The views of a scene show one set of named points, each view turned or mirrored, shifted and resized as a whole, with a little noise and some points left out.

Scene 1
View 1
K541: [-17   7   4  -1  -4   6 -26  -3  20 -26 -33  -5  19   2  11  17  15   9
  22  10 -22   2  14   6  -2   3]
K740: [ 11 -22 -11 -11  -6   8 -15   3  -5  -8   2   6  35  32  12 -26  -9   0
   5  -4 -28  32  -2  -6   9  -7]
K148: [ 12  10   3   5   2  18  11  -7 -28 -10  16  -9  23  32  -6  -5 -44  18
   1  -9 -28  17   4   1  10   6]
K804: [  2  -4  11   0   1  17  -5   9 -10 -14  10   7  21  13  -6 -11 -38  -3
  19 -12 -31  16  19  20   8 -16]
K327: [ 11  -5   4 -12 -15   2 -18  -6 -15 -14   7  -6  21  37  20  -7 -12   8
   6   3 -18  25 -16  -6   6   6]
K351: [ -8   8   7  -8 -14  -2 -28  -9   6 -25 -22 -12  16  17  22  17  13  12
  15  14 -15   8  -6  -4  -2  13]
K913: [  6  -9   0  -6  -3   9 -11   1  -8 -13   3   3  27  25   6 -13 -20   3
   9  -5 -28  23   4   2   8  -6]
K795: [ -3  28  17  11  -2  14   3 -10 -18 -23   1 -16  10  16  -4  22 -35  21
  12  -1 -22  -1  11  12   4  12]
K288: [ -4  -6   6  -8  -7   6 -21   2   4 -18  -8   3  21  13  11  -3  -6   0
  17   1 -24  17   6   8   4  -5]
K521: [  6   5  18  -3  -5  12  -4   2 -20 -15  16  -2  14  20   0  -2 -42   4
  16  -9 -24  17   7  17   8  -5]
K941: [-14  18   0   8   3  12  -9 -14   7 -26 -31 -14  22   9   2  22   5  21
  11   9 -24  -2  13  -2   1  14]
K220: [ -9  -4   1 -12 -14  -3 -36  -7  17 -26 -30  -6  22  16  26  10  27   6
  16  15 -17  12  -4  -6  -2   6]
K294: [  2 -24  -4 -22 -18  -6 -41   0  12 -17 -15   5  28  26  31 -14  22  -3
  14   9 -18  29 -13  -8   3  -4]
K328: [  0  -7   7  -7  -7   7 -20   4   1 -18  -5   4  22  16   9  -6 -10  -1
  18  -1 -25  18   6   9   5  -9]
View 2
K913: [-11  -5   6 -10 -11  15  -6   8  -8   9  12  -4  -9  16  -1  -6 -12  12
   2   3   4   2  -2  16   9   4]
K521: [-10  -4   3 -11 -18  16  -3   7   3  13  20   4 -12  13   9  -1 -14   7
   6  -3  10   5   3   8  13  15]
K328: [ -7  -4  11 -10  -5  14  -5  11  -4   6   5  -3   4  18   4  -9 -10  16
   3   2   8   6   2  12  15   5]
K288: [ -7  -3   9  -8  -3  10  -6  10  -7   5   6  -7   2  16   0 -10  -9  19
   4   3   6   6   3  10  13   5]
K220: [ -6   0  10   2   5   0  -9   7 -16   9  -3 -16   8  20  -3 -19  -6  38
   5  -6  -1   6   8  -3  10  -9]
K804: [ -6  -5   6 -14 -13  16  -4   9   3   4  17   0  -9  11   4  -2 -11   2
   2   7  10   9   0  14  16  20]
K327: [-17  -4   5  -6 -12  14  -7   7 -12  18  11  -2  -6  24   3  -7 -15  21
   4  -8   1  -5   1  11   6  -9]
K351: [ -6   1   8   2   0  -1  -8   6 -12  11   3 -13   4  19   0 -17  -7  36
   7 -11   0   6  10  -7  11  -6]
K541: [  2   1  10  -1   7  -3  -7   7  -8   0   1 -19   6  11  -4 -18  -3  31
   6   1   2  15  10  -6  16   6]
K294: [-12  -6  15  -5   4  12  -8  13 -19   9  -8  -9  13  28  -3 -16 -10  29
   2   0   1  -3  -1  18   9 -17]
K148: [-14  -2  -2  -9 -24  14  -6   1  -4  17  29  -2 -28  11   0   0 -15   7
   4  -4   1   1   1   8   6  12]
K795: [ -6   2  -2  -3 -17   2  -6   0   2  14  27  -5 -20   7   4  -5 -11  17
   7 -11   3  12  10 -13  13  19]
K941: [  0   4   4   2  -1  -6  -9   0  -9   6  12 -22  -9   7  -9 -17  -4  30
   6  -4  -4  14  10 -12  11   9]
K740: [-15  -8   9 -12  -9  18  -8   9 -15   9   7  -6  -7  21  -6  -8 -13  14
  -1   7   1  -3  -6  26   7  -5]
View 3
K327: [ -8  -1  -9  -9  -4 -21  -1  -2   5   2  -7 -23  11   8  18   8 -22  -4
  -3   3 -27  15   8 -12  -7   1]
K521: [-19 -17  14  -2   7 -10  -2  -9  10   6  -7  -4  26   4  -6  11   7   2
  -5   7 -33   1 -13 -15  -5   4]
K913: [-11  -9  -4  -7   0 -15   5   4  -1   2 -12 -13   9   9  -2   9   0  -9
  -8  12 -23   6  -1  -9 -13   0]
K541: [ 22  25 -15   6   4   7   5   2 -23  -2  -8   3  -5   0  -4   3  -1 -23
 -22  -9 -24 -20   9   5  14   1]
K148: [-37 -11  15  -8   1 -15   0  -3   1   9 -20 -11  41  10   5   1   1   2
  -9   9 -47   5  -5  -6 -14  -6]
K328: [  4  -7  -7  -1   4 -10   2   0   3  -2  -3  -6  -3   5  -7  14   1 -11
  -7   7 -16   0  -4 -13  -3   7]
K294: [ 21   9 -30  -6  -6 -17   6   6  -6  -5  -1 -21 -19   7  11  12 -21 -20
  -7   2  -6   9  14  -9  -2   4]
K220: [ 24  26 -26   1  -3  -4   4   1 -16  -2  -5 -14  -8   2  15   5 -21 -20
 -16 -10 -21  -7  19   2  11   1]
K795: [-18   5  17   4   9   4  -3 -12  -5   9 -14   2  42   0   3   1   4   2
 -17  -9 -52 -16  -4   0  11  -3]
K288: [  6   1  -9  -1   1  -7   5   1  -4  -2  -6  -7  -1   6  -5   9  -1 -14
 -10   5 -20  -3   0  -8  -2   4]
K351: [ 18  23 -19   2   0  -3   1  -4 -12   0  -5 -11   2   1  16   5 -21 -15
 -15 -13 -28  -7  16   1  16   0]
K804: [-16 -19  11  -2   7  -7   4  -1   3   3  -9   2  14   7 -21  12  18  -6
  -8  15 -25  -3 -16 -15 -12   4]
K941: [  5  27  -7   3   3   7   5   2 -28   3 -17   1  17   2   3  -3  -3 -18
 -28 -10 -40 -20  13  13  11  -5]
K740: [-10 -11 -14 -14  -6 -24   8  12  -3   0 -14 -21  -3  14   0   8  -6 -16
  -4  19 -16  16   4 -11 -23   0]
View 4
K288: [ -1   9   3  11   3   0  -2 -10  -5  -6 -12   8   5  -7  13  -1  -3  -4
  -8  14  -5   1  -1   1  -6  -3]
K328: [ -6   9   0  11   7   2   1  -9  -8  -9 -16  12   4  -6  15   1  -2  -2
  -9  12  -7  -3   0  -3  -9  -3]
K148: [ 17  13  -3   6  -5  -2 -18 -19 -27  -6 -31  29  10  -3   3   9  -3  -2
 -29  18  15  13  13 -10 -16 -22]
K740: [-12  12  -9   6  -1   5  -5 -26   4  -2 -25  17   6 -19  11  10   7  -5
 -14  21   5  -1   1   7 -18  -9]
K804: [  6   2  -4  14  12   3   2 -15 -29   0 -23  21  10   1  14   7   0  -7
 -16  19   4   0  -2 -19 -12  -9]
K351: [  6  19  15   8  -7  -7 -13   2   9 -16  -3   1   0  -8  10 -10 -13   0
  -8   5 -11  11   9  15   4  -4]
K294: [-23  17   1   4  -4   2  -2 -12  26 -13 -12   3  -1 -22  15  -1   2   0
  -4  13 -12  -6   3  20  -8   1]
K327: [ -6  22  -1   3  -8  -1 -12 -12   0 -17 -26  20   0 -13   7   4  -4   5
 -21  13  -2   4  16   9 -14 -11]
K913: [ -1  10  -4   8   1   2  -6 -19  -8  -4 -24  19   6 -10  10   6   2  -3
 -16  18   4   2   2  -2 -13 -11]
K541: [ 11   8  19  14   1  -6  -7   0   5  -5   7  -6   3  -3  13 -11  -9 -10
   0   7  -9  11  -6   9   9   1]
K220: [  0  18  14   7  -8  -6 -11  -1  19 -14   0  -3  -1 -13  12 -10  -9  -2
  -4   7 -11   8   6  20   4  -1]
K795: [ 30  13  13  11  -2  -7 -18  -2 -31 -10 -16  18   8   9   4  -2 -15  -2
 -21   9   5  19  12 -10  -2 -17]
View 5
K521: [  3 -27   8  11   7  -2  -7   3  15 -27  -7  10  -4   7  -8  23  11 -17
  -3   0 -19  11   3  13   7  -4]
K351: [  1   9  30  18   8  -7 -29 -13 -15   6  16  13  -2 -17   4   8  -6   9
   4  22   3  11  21 -22  15   2]
K148: [ 14 -28   7   6  -6   5   4   1  33 -23 -18   3  -2   0 -14  34   8  -4
  14  -2  -9  10  10   6   3  -3]
K294: [-24  -2  39   9  10  10 -15 -14 -21   7  19  20   1 -17   0  -3  -7  17
  -5  38  -8   6  -5 -16  36  -2]
K941: [ 24   0   0  21   6 -18 -28  -5  -5  -1   7  16 -12 -12  20  21 -12   6
  14   0  16  14  29 -23  10  10]
K288: [ -7 -14  14  13  12  -2 -15  -4  -9 -10   8  20  -6  -6   7   9  -4   0
  -4  13  -7  11   0  -4  24   2]
K804: [ -2 -35  -4   9  10  -2  -2   6   9 -29  -5  18 -10   7   5  20   3 -13
  -7  -3 -18   8  -9  13  20   0]
K795: [ 26 -12   0  19   4 -16 -21   1  18 -20  -8   7  -6   1   0  31   7 -15
   9 -12  -3  15  28  -3  -9   0]
K541: [  6   1   4  24  17 -18 -33  -6 -23   0  19  24 -12 -12  26   9 -13   3
   0  10   8  13  16 -21  21  10]
K328: [-11 -18  15  12  14  -1 -13  -4  -7 -16   7  19  -7  -3   5   9   0  -5
  -9  13 -15  10  -4   2  24   0]
K913: [ -4 -24  14   5   3   8  -1  -4   7 -15  -3  15  -5  -5  -2  18   0   3
   1  13 -10   8  -5   1  24   1]
K740: [-14 -27  22   1  -1  17   7  -7   6  -8  -1  16  -2 -11  -4  13  -4  16
   3  24 -10   3 -12  -1  34  -1]
View 6
K541: [-10   1  -3   8   8  14   3 -15  -3  25   7   6  12  18  -1 -14  -6   1
   4 -15  -8  22   9 -14   4 -11]
K941: [-11   4  -6   9   8  21   4 -17   1  19   6  10  16  31  16 -21 -12 -10
  13 -22  -1  17  -2 -21  -8  -7]
K294: [ -8   1  -6  -6  -4 -10  -3  -7 -14  15 -14  -6   1   7 -12  -6  12  -2
   2  -4   0  25  19  25  -9  16]
K328: [ -5   3  -6  -4  -2  15   0  -4   8  -1  -8 -10   0  17 -17  -2   8   2
  20  -3   0  12  22  -3  -9  -2]
K148: [ -6  10  -9  -6  -6  28   1  -5  23 -26 -15 -10   2  41  11 -11   0 -17
  45 -11  15  -4   7 -14 -34   7]
K220: [ -8   2  -3   5   3  -1   0  -4 -12  26  -4   5  10  15   5 -17   3  -7
  -2 -13  -8  27   5   2  -8   6]
K521: [ -2   8  -5  -4  -5  30   0   5  23 -18 -13 -13  -2  33  -8  -3   6  -5
  36  -4   5   0  16 -19 -23  -3]
K351: [ -6   4  -1   6   2   6  -1   1  -6  23  -4   5   9  21   7 -18   3  -7
  -1 -13  -9  26   3  -8 -14   3]
K327: [ -4   7  -5  -5  -8   4  -4   6   3  -5 -20  -9   1  24   3 -10  12 -13
  20  -6   5  13  10   7 -31  17]
K913: [ -7   5  -9  -7  -4  15   1 -11  10 -11 -11 -10   0  24  -7  -3   5  -6
  31  -6  10   6  18   3 -18   6]
K288: [ -8   3  -6  -2  -1  14   0  -7   5   3  -5  -7   3  20 -11  -5   4  -1
  18  -7   1  14  19  -2  -7  -2]
K740: [-11   3 -11 -10  -7   4  -2 -17   3 -11 -16 -11  -1  19  -8   0   7  -7
  30  -5  16   8  21  21 -18  15]

In a view up to two points have been moved. Name them for each view, in the order of its rows, or write none.
view 1: K220, K328
view 2: none
view 3: K294
view 4: none
view 5: K351
view 6: none
